Each row is a point on a landscape with many valleys, with its height.
A ball rolls from a point to whichever of its 2 nearest points has the largest drop for the distance, and stops where none of them is lower. Distance is the straight distance between rows; heights are no part of it.
J436 height 5.52: [180 124 138  79 132 124 127 139 166 137 142  56  97 165 116 185 169 181
 116 168]
J105 height 3.15: [ 96 131 159 114  61 137  97 165 146  82 175 102 107 168 165 145  82 125
 113  89]
J799 height 1.26: [139 127 123 135 167  94  98 149 139 207 125 103 188 128 111 115 117 144
 149  67]
J585 height 2.69: [146 176 106 140 229 126 144  95 112 122 144 176 105 104 116 144 126 123
  71  92]
J295 height 1.53: [122 124 105 133  99 174 160 128 122 129 149 146 150  93  73 132  84 102
 111 100]
J816 height 2.18: [158 105 105 134 143 173 162 115 111 135 163 153 132  81  89 124  88 102
 102  95]
J353 height 3.52: [ 96 111 151 130  59 138  97 157 129  86 151 106 106 169 165 121 117 132
 161 112]
J785 height 3.51: [ 90 112 151 119  62 156 148 131 113  97  79  99  80 127 172 144 152 132
 157 178]
J823 height 3.66: [ 94 136 115 140  98 121 110 134 136  91 140 146 118 119 141  95 140 116
 108 167]
J773 height 2.87: [ 82 159 110  96 139  90 137 140 156 155  60 106 130 138 173  84 113 117
 113 124]
J480 height 2.44: [ 78 197 122 128  88 157 108 130 120  96 144 147 143 131  99 102 107  99
  86 117]
J604 height 1.23: [ 85 147 132 102 100 177 151 115 121 137 119 117 162 151  56 129  89  76
 118  78]
J316 height 4.31: [140 189 137 126 159 109 113 133 134 156  96 131 219 159  97 107 175 152
 129 125]
J633 height 3.88: [121 103 175  87 101 121 139 148 134 139  78  84 118 166 185 145 147 150
 177 148]
J845 height 5.45: [107  89 182 113 130 141 144 134 140 164 113 111 130 156  89 151 135 119
 168 106]
J412 height 5.15: [184 133 112 122 141 109  99 113 138 137 144 156 100 113 126 155  86 127
  96 104]
J430 height 4.74: [160 136 142 113 134  84 103 127 158 132 118 124 113 144 183 134 108 124
 110 132]
J478 height 4.82: [193  84 141 128 106 150 116 114 126 127 159 130 123 125  94 182 121 143
 139 151]
J921 height 2.11: [ 99  88  61 136 125 109 132 148 139 114 150 111  59  76 131 108 128 144
 116 159]
J351 height 1.98: [168 176 143 107 104 136 120  85 122 132 101 167 179 149  98 131 107  68
  87 147]
J242 height 3.87: [ 99  95 158 136  78 120 106 140 115  83 121 125  95 161 212 109 130 127
 175 139]
J553 height 7.03: [116 111  96 151 238 139 152 132  98 139 143 123  94 134  98 136 154 170
 128  87]
J961 height 2.54: [149 155 113 132 108 153 113 120 120  94 174 170 110  90 105 112 106 140
 102 135]
J417 height 6.71: [127 177  87 119 174  66  71 161 143 111 160 102  81 151 209 123 137 156
  84 130]
J967 height 1.56: [140 123 123 127  95  99 105 126 115 141  82 128 182 148 157 102 156 132
 174 155]
J982 height 5.54: [143  98 115 143 129  98  98 137 150 169 149 118 112 110 140 129  50  69
  84  84]
J225 height 1.08: [176 100 132 123 221  98 122 117 131 194 140 150 170 126 121 141 173 137
 153 170]
J216 height 7.27: [194 116 119 138 119 133 115 117 117 149 153 156 191 104  91 159 106 121
 124  91]
J121 height 1.70: [ 28 110 161 141 126 154 154 136 119 117 107 102  98 135 101 112 148 111
 158 115]
J952 height 1.10: [224 123 111 108 147  86  95 132 153 177 156 110 167 134 111 155 155 157
 109 157]
J514 height 6.22: [157  97 173 154 112 139  86 118 125 103 179 132 130 164 112 148 143 116
 147 145]
J279 height 2.50: [ 91 130 124 151  97 114  96 143 111 119 129 135 133 117 139  86  93 116
 146  84]
J681 height 1.58: [150  98 149 145 220 112 125 103 118 172 153 155 151 131 118 144 162 126
 142 124]
J576 height 3.58: [ 79  96  81 147  89 123 140 155 141 124 120  72 151 129 125  93 174 125
 127 196]
J882 height 2.28: [166 146  94 144 210 113 156  89 118 133 136 182 126  97 127 125 148 124
  90 134]
J502 height 7.32: [168 115  58 121 104 114 126 147 134 117 132 113  80  75 133 114 136 201
 146 140]
J966 height 4.26: [ 93 157 190 109  81 147 125  92  98  84  95 148  91 161 162 126 125 111
 163 145]
J156 height 4.83: [117 108 164 101 129 128 131 154 142 186  86 101 133 152 116 141 132 157
 182  89]
J700 height 2.35: [122 117 141 179 148 121  94 110  88 120 144 187 165 109 151  88 106  80
 145  95]
J751 height 0.53: [ 97 111 106 162 125 160 140 144 118  81 193 105  94 116  70 134 165 165
 127 152]
J118 height 1.51: [148 168 135 127 138 113 111 101 135 149 115 168 181 127 104 132 105  83
  81 102]
J426 height 1.52: [ 74 130 124 141 126 140 136 106 113 121 101 111 175 151 107  96 144  74
 124 153]
J342 height 4.50: [166 147 106 137 104 160 152 132 114  97 124 157 128  91  99 134 140 177
 140 146]
J296 height 4.69: [135 137 150  97 128 103 121 155 165  79 128 105  92 147 233 151 133 141
 145 140]
J516 height 5.41: [165 129 170 148 181 124 141  99 100 128 115 191 107 108 139 159 169 158
 176 133]
J859 height 4.68: [142 146 167  87 160 112 151 111 166 176  82 107 152 157 132 152 161 131
 112 206]
J891 height 5.34: [131  63 139 135 125 109 141 122 119 131 104 149  74 101 169 126 109 141
 172 135]
J199 height 6.31: [103 147 127 176 197 131  91 125 111 106 192 152 100 128 104 118 121 120
 112  54]
J943 height 1.74: [ 86 116 136 144 155 113 122 140 151 136 115  95 168 160 116  96 158  98
 115 157]
J463 height 3.48: [ 63 153  95 123  65 125 101 153 106  81 150 161 120 110 152  83 118 135
 123 144]
J473 height 1.99: [ 88 168 116 150 139 174 166 125 102  66 173 145 111  90  87 128 160 144
 102 166]
J754 height 3.57: [142 110 133 138 161 187 220  92  69 127 155 153 109  88 102 159 117 137
 103 132]
J322 height 5.95: [125  87 106  78 146 108 144 163 189 165 136  27  99 154 144 145 121 157
 137 154]
J720 height 3.28: [163 156 103 132 137  88  97 121 149 165  96 135 205 127 128  99 136 108
  96 138]
J657 height 1.33: [ 62 140 107 140 120 166 155 104  80  99 123 135 164 135 117  89 137  55
 120 158]
J730 height 6.83: [138 139  81  98 182  77  90 148 153 121 140 102  55 141 222 143 102 166
  98 121]
J578 height 5.81: [167 112 162 167 153 142 117 103  83  97 156 183 100 111 135 155 154 162
 177 138]
J746 height 4.96: [137 111 148 131 115  94  96 129 165 150 129 113 150 156 168 133  94  85
  98 117]
J669 height 2.64: [ 69 137 156 115 163 137 182 111 105 152  59 146 120 110 135 116 127 119
 176  96]
J936 height 2.01: [ 73 102 140 152 135 143 134 145 153 124 129  81 155 165  85 116 171 106
 137 127]
J989 height 2.25: [ 92 151 115 143 112 203 172 119 107  82 166 136 131  83  75 122 137 107
  82 181]
J850 height 6.05: [126  88 173  91 131 131 146 110 150 187  90 142 118 141 136 152  84  71
 139 106]
J500 height 4.40: [ 95 130 175 158 100 152 118 107  93  75 125 158  91 117 150 134 159 128
 161 194]
J672 height 3.76: [ 85 121 123 125  78 124 116 133 130  92 125 120 137 157 149 109 132  87
 104 192]
J504 height 2.19: [123 150 102 162 135 128 101 120 116  97 186 166 132  89 115  99 108 111
  85 121]
J878 height 4.30: [169 122 185 111  84 126  84 124 129 155 118 145 144 160 132 160  88 126
 155  65]
J393 height 2.33: [138 205 129 129 120 174 136 105 101  78 123 197 145 109 100 118 126 112
  99 161]
J469 height 6.38: [136 142  99 154 180  99 113 129 126 122 119 157 126  90 153  89 155 139
 124 145]
J73 height 2.42: [121 160 175 138 175 137 131  99  93 147 108 182 204 163 122 112 136  81
 141  78]
J495 height 6.87: [175 133 143 156 121 143 111 132  94 145 155 146 195 126  83 139 115 141
 148  60]
J732 height 3.96: [ 69 136 136 122 107 122 150 143 168 101 128  89  95 146 157 138 167 124
  94 205]
J911 height 2.83: [112 133 137  86  78 123 143 151 149 103  91 104  94 160 199 135 108 137
 145 104]
J930 height 3.54: [163 150 112 120 109 147 127  97  93 132 108 151 217 143 101 121 143 105
 164 114]
J407 height 4.66: [166  82 155  70 108 116 174 110 166 172 104 108 108 144 140 176 114  93
 118 189]
J766 height 7.51: [182  95 154 134 138 148 136 106 111 158 159 173 164 111 111 160 105 109
 144 112]
J655 height 4.70: [120 161 157 150 144 105  76 128 129  95 160 155 114 143 147 105 141 128
 111 122]
J226 height 2.74: [157 179 108 118 109  87  91 137 156 165 112 102 208 155 129 117 131 104
  73 141]
J895 height 2.68: [107 196 146 131 123 150 128 121 140 104 146 159 116 124  92 120 107 126
  84  99]
J188 height 5.63: [132  98 129  80 122 113 143 172 191 147 122  45 130 162 171 142 111 138
 123 139]
J772 height 1.59: [154 112 117 147 131 163 165  90  87 117 132 184 159  91 118 116 120  94
 118 164]
J252 height 5.48: [200 121 108 150 136 105 100 110 123 163 141 165 117  88 143 152  55 110
 104  90]
J31 height 5.97: [148 136 117 128 171  90 124 134 139 157  98 126 136 119 141 106 158 197
 170 139]
J468 height 4.42: [190 133 163 109 132 117 117 100 139 171 115 171 175 153 112 164 142 122
 125 132]
J474 height 7.91: [181 102  69 118 167 111 134 128 138 156 118 123  73  98 120 157 131 180
 141 120]
J960 height 6.50: [163 134 167 166 122 168 100 129  95 108 179 150 177 125  88 134 123 143
 150  94]
J32 height 7.63: [114 100 150 136 181 160 183 123 107 165 142 133 135 123  91 155 138 129
 138  78]
J60 height 5.46: [166  28 122 134  84 127 128 142 136 128 154  87  90 120 135 160 124 143
 155 156]
J231 height 6.98: [163 141  64  86 149  80 104 159 170 143 140  88  73 121 192 147  98 155
  78 132]
J622 height 3.41: [137 131 128  91  86 132 126 113 123 147  82 131 141 145 137 126 101  96
 134 125]
J872 height 5.87: [175  46 141 118  98 113 112 158 151 127 147  77 107 151 161 164 133 162
 174 143]
J714 height 1.00: [129 138 125 145  87 109  99 109  91  96  92 154 165 149 164  97 163 135
 167 161]
J611 height 2.94: [143 133 120 137 158 109  98 168 153 201 157  82 182 142  71 140 123 149
 127  40]
J51 height 6.53: [137 115  99 160 196  82  89 121 136 113 149 136  80 118 165 104 164 143
 122 148]
J545 height 3.80: [100 107 107 137 104 121 140 149 146 114 119  74 123 131 150 120 174 127
 121 217]
J822 height 7.73: [169 103 143 114 159 140 156 102 126 178 125 175 128 100 103 173  95 114
 127  78]
J846 height 2.14: [173 151 118 115 118  89 103 143 169 152 145  89 156 162 127 135 135 126
  73 145]
J724 height 2.02: [116 186 192 144 167 132 111 111 121 139 133 164 182 167  90 129 129 103
 122  62]
J89 height 2.41: [ 76  90 163 176 157 166 156 134 113 116 150  96 154 146  72 133 183 121
 157 124]
J738 height 2.86: [ 62 194 118  97  93 128 140 130 126 100  82 160  81 118 158 102 107 124
 111 112]
J988 height 3.43: [123 115 114 147 159 146 141 134 120 106 134 117  69 113 102 137 152 176
 152 129]
J534 height 4.12: [ 86 126 191 126  84 133 110 121 113  91  91 138 105 188 189 118 135 126
 184 119]
J617 height 6.10: [162  98 137 159  86 134  87 133 135 108 192 103 139 154  99 138 149 143
 143 146]
J67 height 3.74: [ 82 145  77 109  51  98  93 168 115  92 122 141 141 116 190  84 122 145
 114 130]
J307 height 4.36: [112 161 146 142 162 156 171 117 105 110 108 163 122 100 108 120 138 147
 140  95]
J84 height 5.35: [114  74  88 166 116 193 187 132  76 124 158 112 150  81  97 121 121 132
 142 129]
J258 height 5.27: [150 102 115  79 133 107 124 179 176 147 127  61 119 137 210 152  96 150
 152 123]
J391 height 2.43: [111 165 150 111  59 141  93 140 127 107 136 126 141 161 133 117  78  90
 106  88]
J596 height 2.34: [107 101 111  98  68 122 146 164 153 108 130 100  97 133 184 131 114 129
 132 140]
J283 height 5.80: [ 83  91  82 151 136 173 201 133  91 130 133 128 155  89 101 100 118 104
 123 122]
J998 height 3.25: [ 82 127  84 127 106 127 147 157 157 126 108  87 145 118 103  93 150 121
 109 156]
J443 height 5.29: [142  67 168 117 109 130 156 108 122 150  88 155  92 112 156 155 111 113
 167 135]
J684 height 5.58: [119 213  99 177 131  96  78 152 131 119 142 149 171 118 118  87 136 157
 101  92]
J9 height 1.55: [ 83 114  88 155 178 117 116 137 159 115 188  89 118 146  75 113 156 108
  88 123]
J551 height 2.91: [160 120  90 137 171 171 197 101  82 134 165 159 134  90 102 135 103 141
 101  96]
J12 height 7.39: [113  89 116 137 221 152 195 117 104 163 161 118 123 117  94 149 158 147
 121  90]
J729 height 4.32: [146 203 120 123 164 108 126 132 156 156  99 125 181 125  96 122 143 147
  94 111]
J154 height 4.88: [159 168 157  73 156  99 140 133 162 161  68 112 159 159 160 135 153 168
 123 192]
J35 height 2.03: [ 92 111 120 148 141  92 113 143 136 140 101  88 192 155 140  70 167 119
 147 164]
J520 height 5.19: [133 192 109 142 102 108  86 136 132 111 121 135 169 132 118 106 139 153
 114 105]
J664 height 2.37: [153 154 129 135 145  92  74 164 146 174 163  83 144 155  77 160 122 167
 112  60]
J541 height 3.73: [173 139 157 110  83 125 108 116 126 139 100 156 134 143 145 139  85 116
 133 105]
J838 height 2.61: [125  90  96 132 134 112 147 127 146 130 123 101  73 104 130 126 136 130
 118 171]
J101 height 1.57: [ 86 111 107 140  62 154  86 156 112 102 185 136 135 102 117  87  82 101
 124 121]
J171 height 1.92: [179 124 109 148 173 140 159  91  99 118 154 186 149  87 123 126 134 108
  86 159]
J315 height 6.58: [122  75 149 112 134 123 136 138 168 134 154  88  52 149 139 166  99 119
 128 110]
J987 height 5.68: [ 94 133 135 146 180 106 115 150 135 151 112 117 137 123 124 102 125 153
 161  55]
J993 height 5.23: [119  97 104 127 109  91 113 139 159 155 140 102 148 138 159 115  71  48
  69 111]
J794 height 4.51: [123 134 143 124 109  87 109 151 152  86 139 138  76 141 222 121 121 139
 126 131]
J980 height 1.27: [ 57 116 161 162 114 169 144 120  91  98 123 124 128 137 102 117 139 103
 166 123]
J811 height 2.38: [161 145  99 136 117 115 104 131 114 128  94 142 193 125 123  88 163 167
 153 144]
J338 height 4.61: [145  82 118 144 130 199 192 130  86 130 171 112 124  85  70 153 128 159
 147 114]
J325 height 2.80: [141 138 114 154 162  92  97 134 116 178 115 140 204 120 117 114 107 116
 137  71]
J441 height 3.84: [156 170  90 124 166  92 124 139 156 176 110 111 174 115 112 110 139 145
  85 137]
J233 height 1.72: [119  76  95 129  65 136 131 152 134 114 155  98 102 122 131 121 105 124
 125 143]
J272 height 2.39: [119 125  73 146 164 134 112 134 127  99 156 117  63 125 102 140 159 184
 118 122]
J809 height 2.67: [ 74 157 138  93 107 166 172  90 118 104  88 153 102 120 121 122 104  58
 103 164]
J451 height 5.17: [166 130 109 124  95 168 173 127  90 103 103 167 124  67 112 134 126 179
 175 125]
J120 height 4.55: [103 162 164 152 135 121 113 119 127  98 120 173 105 132 137 114 126 131
 135 116]
J336 height 1.68: [ 91 164 129 158 105 153 146 126 122  77 134 135 123 100 102 122 178 140
 114 195]
J455 height 3.63: [ 79 161 134 134 142 157 172 129  95 122  72 151 123  99 119 104 141 148
 166  87]
J707 height 1.85: [ 98 136  92 160 150 117  94 139 149 106 210 135 127 121  94 104 136 108
  71 120]
J595 height 7.36: [119 139 107  82  83 121 144 156 176 114 144 103  92 133 166 150  94 119
  60 126]
J41 height 3.23: [ 69 127 144 125  97 133 152 131 113 115  66 113  95 132 155 117 147 136
 166 162]
J387 height 5.94: [169  93 114 148 127 113  92 141 148  99 183  78 117 169 100 144 179 169
 119 157]
J919 height 4.38: [117 164 179 121 117 138 128 103 113 101  78 178 108 139 150 127 128 137
 157 128]
J360 height 4.46: [114  59 128 103  90 127 142 134 124 155  74  92 117 121 153 114 124 114
 170 159]
J384 height 5.44: [169 138 114  97 159 102 131 136 147 160 101 102 115 121 144 141 165 213
 142 175]
J791 height 7.95: [142 101 133 107 176 136 163 129 130 200 131 147 123 104 105 168 121 126
 157  73]
J888 height 2.75: [113 155 134 118 156 125 146  92  85 145  85 163 195 151 127 102 144  80
 152 106]
J901 height 4.19: [107  83 162 100 105 130 150 132 134 153  64  77 124 153 155 137 133 122
 169 165]
J727 height 1.28: [118 139 107 143  83 152 141 136 138  81 164 106 113 111  74 140 166 161
 117 177]
J253 height 5.82: [165 130 158 170 136 139  96 112  97  93 157 190 126 108 134 122 128 164
 171 106]
J378 height 2.73: [ 73 178 137  94 100 138 158 104 126 101  85 163  80 127 147 112  93  89
  96 137]
J499 height 3.83: [121 113 120 118  72 124 137 108 110 105 116 145 128 128 147 121 116  72
 124 210]
J792 height 4.00: [175 131 137 112 125 138 135 114 117 167  99 163 202 145  94 151 150 122
 154 130]
J939 height 5.10: [186  53 118 126 108 138 127 119 138 138 169  99  93 127  95 183 131 147
 145 161]
J558 height 2.45: [ 98 137 123 132 109 187 193 112 126 103 140 129 110 104  70 151 131 100
  87 163]
J970 height 4.33: [113 103 159 149 101 139 142 107 111  87 131 139  70 104 148 143 154 119
 136 201]
J236 height 6.91: [163 107  78 128  67 125 120 154 137 111 135 110  95 108 152 132 127 189
 156 145]
J979 height 6.41: [171  94 114 113  99 103 124 163 155 114 125  88  94 134 168 139 132 192
 165 130]
J867 height 4.05: [140 156 107 147 117 124 121 123  91 120  97 178 163  98 142  96 113 147
 166  90]
J958 height 5.65: [ 97 104 187  85 110 161 164 126 161 163 102  86 126 168  91 168 137 113
 148 122]
J210 height 0.93: [ 84 101 167 160 134 170 150 102  79 113 134 145 146 128 122 128 141  67
 156 148]
J450 height 4.25: [189 107 119 149 165  93  81 131 103 190 137 152 131  99 130 146  85 149
 153  49]
J433 height 6.48: [100 172 108 167 207 121  97 131 121  95 178 145 105 128  99 112 150 155
 104  94]
J447 height 7.62: [186  95  38 127 126  96 116 135 142 140 129 112  76  92 142 132 125 187
 121 145]
J849 height 2.00: [ 99 133 157 153 138 107 117 140 122 111  99 114 131 145 149  94 185 166
 180 147]
J854 height 2.98: [131 193 132 136 180 144 138 107 139 107 155 162 102 116  87 139 122 133
  67 102]
J990 height 5.78: [172  86 130 125 122 128 120 145 157 133 162  58 122 164  85 168 174 174
 131 169]
J18 height 3.17: [ 56 154  97 124  86 121 132 146 130  88 116 167  84  95 158  86 106 147
 119 120]
J750 height 4.28: [106 151 127 158 162 156 171 121 111  94 146 154  77  98  97 125 139 154
 131 109]
J398 height 7.11: [139 102  54  92 146  93 124 143 164 140 152  93  51 122 181 144  89 124
  78 132]
J78 height 1.24: [113 108  43 139 150 121 113 162 141 112 156 101  65 104 106 120 132 172
 116 142]
J301 height 4.02: [114 166  99 114  61 101  76 160 107  89 139 146 143 144 192 104 107 138
 129 109]
J925 height 3.32: [174  84 128 170 153  87  75 114 107 158 150 156 139 107 154 125  97 122
 155  72]
J869 height 3.89: [192 165 119 141 111 126 116 121 122 114 140 163 141  99 101 137 141 176
 138 122]
J968 height 4.67: [ 70 130 120 133 147 116 134 159 132 159  77  97 144 121 126  72 138 158
 189  79]
J107 height 3.90: [156 100 127 150 178 182 178 101  79 111 184 150 119 105  88 172 145 132
 103 150]
J570 height 4.23: [145 103 114  91 113 106 158 120 150 176  77  95 175 141 128 126 141  98
 118 196]
J347 height 3.70: [103  88 143 121  54 148 135 114 103 103  85 100 117 153 184 154 142 105
 171 200]
J879 height 5.74: [143 146 124 114  88 162 155 103  81 108  84 176 113  94 121 121 103 146
 172 119]
J161 height 5.04: [169 126  98 146 155  95 107 134 123 182 140 141 106  79 122 136  69 125
 113  50]
J186 height 1.96: [ 89 140 119 144  85 132  71 132 104 107 162 155 149 123 137  78  88  94
 115 105]
J831 height 1.73: [217 147 107 119 114  92  83 136 168 138 164  91 153 159 119 161 145 154
  78 153]
J454 height 4.90: [ 96  60 113 120 112 108 148 151 128 141  94 109  78 101 181 112 105 131
 157 143]
J406 height 5.05: [161  81 167  83 106 137 148 112 127 166  73 145 128 130 143 171 135 114
 163 147]
J133 height 2.09: [136 106 161 158 167 123 111 117 129 137 152 143 154 137 104 129 145 123
 148  99]
J169 height 5.12: [167 151 125  81 142  94 138 143 163 148 100  90 134 146 173 142 144 191
 130 178]
J429 height 2.85: [117 143  90 109 110 112 123 155 154 150  94  77 166 149 119  89 138 130
 119 140]
J535 height 6.21: [108  98 111  92 148 124 145 155 179 131 140  42  72 156 125 151 135 147
 114 161]
J945 height 3.14: [194 139 100 148 105 124 104 134 122 131 126 143 188 108 107 114 144 169
 130 129]
J959 height 6.68: [106 142  94 160 226 115 120 117 109 111 150 131  92 113 109 115 157 156
 118  89]
J801 height 5.96: [130 207 115 164 170  92  94 130 129 114 132 170 136 112 137  94 144 160
 106  95]
J134 height 6.62: [118 151  94 140 184  77  81 139 154 119 157 120  84 138 164 110 154 154
  89 144]
J104 height 3.75: [131 166 139 148 176 102 110 127 121 165 102 143 207 137 132  96 150 134
 136  99]
J668 height 4.15: [193 102 138 136 157 190 161  96  71 116 191 160 122 107  85 185 151 156
 127 131]
J98 height 7.25: [140 113  77  81 106 108 140 144 180 133 153  80  78 117 161 162  76 107
  58 138]
J14 height 5.11: [185 144 135 145 118 130 110 114  87 114 107 195 139  98 151 123 121 169
 181  94]
J719 height 5.24: [173 113 148  59 132 123 155 143 187 156 119  68 101 162 138 177 131 168
 125 169]
J245 height 3.85: [104  92 144 141 114 192 195 124  93 132 135 107 136  98  66 172 145 142
 158 133]
J207 height 6.19: [108 179 125 143 194  88 113 136 146 136 109 139 124 116 142  81 155 151
 115 108]
J602 height 2.96: [143 104 113 188 184 106 124 104  87 144 141 181 186  99 157 101 127 110
 141  95]
J356 height 6.09: [ 85 151 131 164 176 113 105 141 125 128 149 124 123 127 109 102 117 122
 120  36]
J856 height 4.75: [180 126 171 102 129 122 135 110 144 151  94 149 125 133 115 162 143 141
 142 146]
J214 height 1.42: [113 149 152 157 108 108  93 124 119  89 108 135 145 158 155  95 180 144
 167 148]
J481 height 3.22: [116 145 120 145 109 151 117 132 100 109 127 168 149  95 120  92 110 129
 147  88]
J679 height 4.93: [159 154 142 136 149  86  89 118 154 137 148 134 106 140 139 148 101 119
  85 111]
J42 height 2.78: [126 137 139  96  52 144  99 152 140 113 152 107 113 155 141 138  59 117
 113  81]
J70 height 2.10: [ 46 140 153 128 135 141 164 119 117 128  65 119 106 138 126 102 121  91
 158 103]
J840 height 4.52: [178 115 160 124 127 170 147 110 106 114 153 158 118 114  84 175 130 154
 147 133]
J56 height 1.34: [137 118 144 133 116 182 143  89  91 121 146 178 151 106 115 116  98  53
 108 165]
J427 height 4.91: [163  76 153  72 118 127 163 124 162 166 117  90  78 141 128 195 132 134
 125 173]
J620 height 4.79: [141 151 173 157 135  92  73 124 154 117 160 141 136 160 136 126 122 105
  86 112]
J517 height 0.49: [211 122 112 116 194  87  89 111 147 174 133 130 167 140 117 155 169 153
 130 174]
J571 height 0.87: [131 160 137 160 165 102 106 113 125 149 136 162 169 107 122 111 107  74
  88  78]
J830 height 1.25: [ 95 100  88 171 162 147 128 135 134  90 205  91 113 129  65 118 165 125
 109 138]
J409 height 2.60: [ 47 168 124 100 155 122 164 138 157 151  57 100 119 133 142  85 124 118
 115 124]
J505 height 1.71: [104 196 181 134 142 169 115 106 108  96 144 169 176 149  86 112 110  82
 104  75]
J388 height 2.40: [104 134  81 119 114  94 113 132 124 144  91  88 199 155 130  67 153 102
 144 141]
J354 height 2.36: [ 28 160 136 116 133 150 176 120 135 137  67 102  99 136 113 108 140  94
 119 142]
J69 height 3.44: [ 59 138 124 142 130 116 134 155 128 126  77 115 102 116 153  71 137 155
 164 108]
J174 height 4.29: [131 148 137 137  88  99  71 148 133  88 164 158 121 144 209 119 112 137
 119 123]
J228 height 5.47: [147 120 117 157 158  92  93 138 118 181 156 130 127 107 113 139  54  79
  95  46]
J554 height 1.87: [ 83 104 181 178 124 177 132 124 106 100 153 114 118 139  93 152 162 143
 171 126]
J667 height 0.99: [102  59  99 144  75 151 106 155 127 110 193 113 122 100 112 105  97 103
 137 130]
J577 height 4.44: [165 105 133  90 141 101 160 119 173 172 102 101 136 139 135 146 140 105
  97 193]
J124 height 0.71: [121 118  99 103  94 173 168 107 119 154 119 125 179 121  65 125  78  68
 115  99]
J259 height 2.24: [112 165 124 114  57 155  93 129 111  90 144 145 150 149 111  89  88  95
 123 108]
J449 height 2.66: [151  84 159 164 159  97  78 130 126 154 157 139 149 136 136 128 115 130
 157  76]
J318 height 4.89: [152 145 142  86 135  98 126 166 170 116 115  87 112 160 222 158 113 149
 149 115]
J372 height 1.54: [ 80 168 168 126 109 175 124 110 102 103 131 140 158 151  83 108  89  76
 127  80]
J5 height 6.40: [125  97 121  80 144 118 150 140 175 130 136  67  42 150 143 171 109 147
 109 131]
J62 height 2.20: [162 180 139 103 104 168 137  87 109  99 108 187 151 126  95 128 112  99
  96 175]
J15 height 2.92: [141  79 104 146 145 132 148 121 139 131 148 130 101 106 104 134 135 115
 111 157]
J605 height 2.49: [145 178 126 120  86 167 109 117 103  70 152 189 126  93 117 107 112 132
 101 166]
J841 height 1.14: [104 134 147 133 125 193 147  80  64 105 138 155 173 129 111 107 131  55
 133 153]
J758 height 4.09: [125 127 141 111 111 125 151 135 163 101 131  97  75 148 159 156 150 131
 110 186]
J619 height 5.77: [111 116 190  72 122 136 163 119 179 165 106  80 121 177 123 162 112  88
 112 139]
J488 height 2.59: [ 88 138 144 108 111 174 198 102 125 114  98 130  80  98  93 159 117  85
 100 169]
J787 height 3.91: [110  93 121 126  85 142 150  91 118 134 105 110 141 144 134 134 140  64
 121 219]
J873 height 7.45: [140 179 115  90  82 110 122 147 170  91 134 127 103 134 173 141 107 141
  75 139]
J273 height 3.42: [112 121 167  74 100 138 132 156 158 135  93  80 115 177 173 146 121 157
 172 106]
J699 height 6.32: [161  99 177 162 105 171  94 124  98 100 188 153 150 141  95 135 133 119
 164 131]
J403 height 3.31: [120  91 130 132 132 162 174 122 126 143 123 117 117  93  83 154 139 120
 136 138]
J208 height 4.03: [116 133 164  68 103 120 129 150 149 174  83  94 141 167 146 141 111 142
 167  83]
J863 height 3.11: [127 147 126 114 131 148 156  98  70 130  81 166 178 139 112 117 143 104
 182 115]
J723 height 1.37: [148 163 141 116 145 104  96 158 158 188 146  75 131 160  88 167  92 124
  86  54]
J462 height 4.87: [136 145 156 145 196 142 170 108  90 121 118 177 121 106 131 131 164 158
 147  97]
J47 height 4.21: [142 116 130 127  94 117 134 125 139  81 147 120  65 127 147 155 160 137
 104 201]
J951 height 2.71: [ 58 135 147 153 142 127 134 135 126 110  91 117 100 120 154  94 167 149
 169 143]
J135 height 3.16: [118 144 111 103 105 105 132 120 143 134  71 126 134 142 168 109 119 118
 118 155]
J804 height 4.04: [122  77  99 110  89 115 145 122 139 149  90  80 149 145 157 123 144  81
 118 208]
J271 height 5.90: [138  90 198  74 117 126 147 120 164 184  94 117 116 174 160 168 101  85
 138 123]
J902 height 1.69: [134 135 133 167 153 103  98 112 101 140 135 183 142  95 145 111  84  94
 117  60]
J172 height 4.76: [141 217 120 121 125 115 111 147 157 140 117 116 163 143 101 117 139 167
  98  91]

Call two points neighbours if one is among the 2 nearest of the other. Go from one point of each pair to the other, from neighbour to neighbour, staying as low as possible. Name the highest point that can't be avoided.
J723 and J430: J252
J210 and J78: J307
J799 and J517: J729
J943 and J430: J679
J273 and J124: J891
J751 and J571: J961
J799 and J723: J611

Where does a ball stop that starts at each point below?
J51: J517
J822: J751
J407: J751
J47: J943
J5: J751
J315: J751
J443: J124
J474: J124
J791: J714
J447: J124
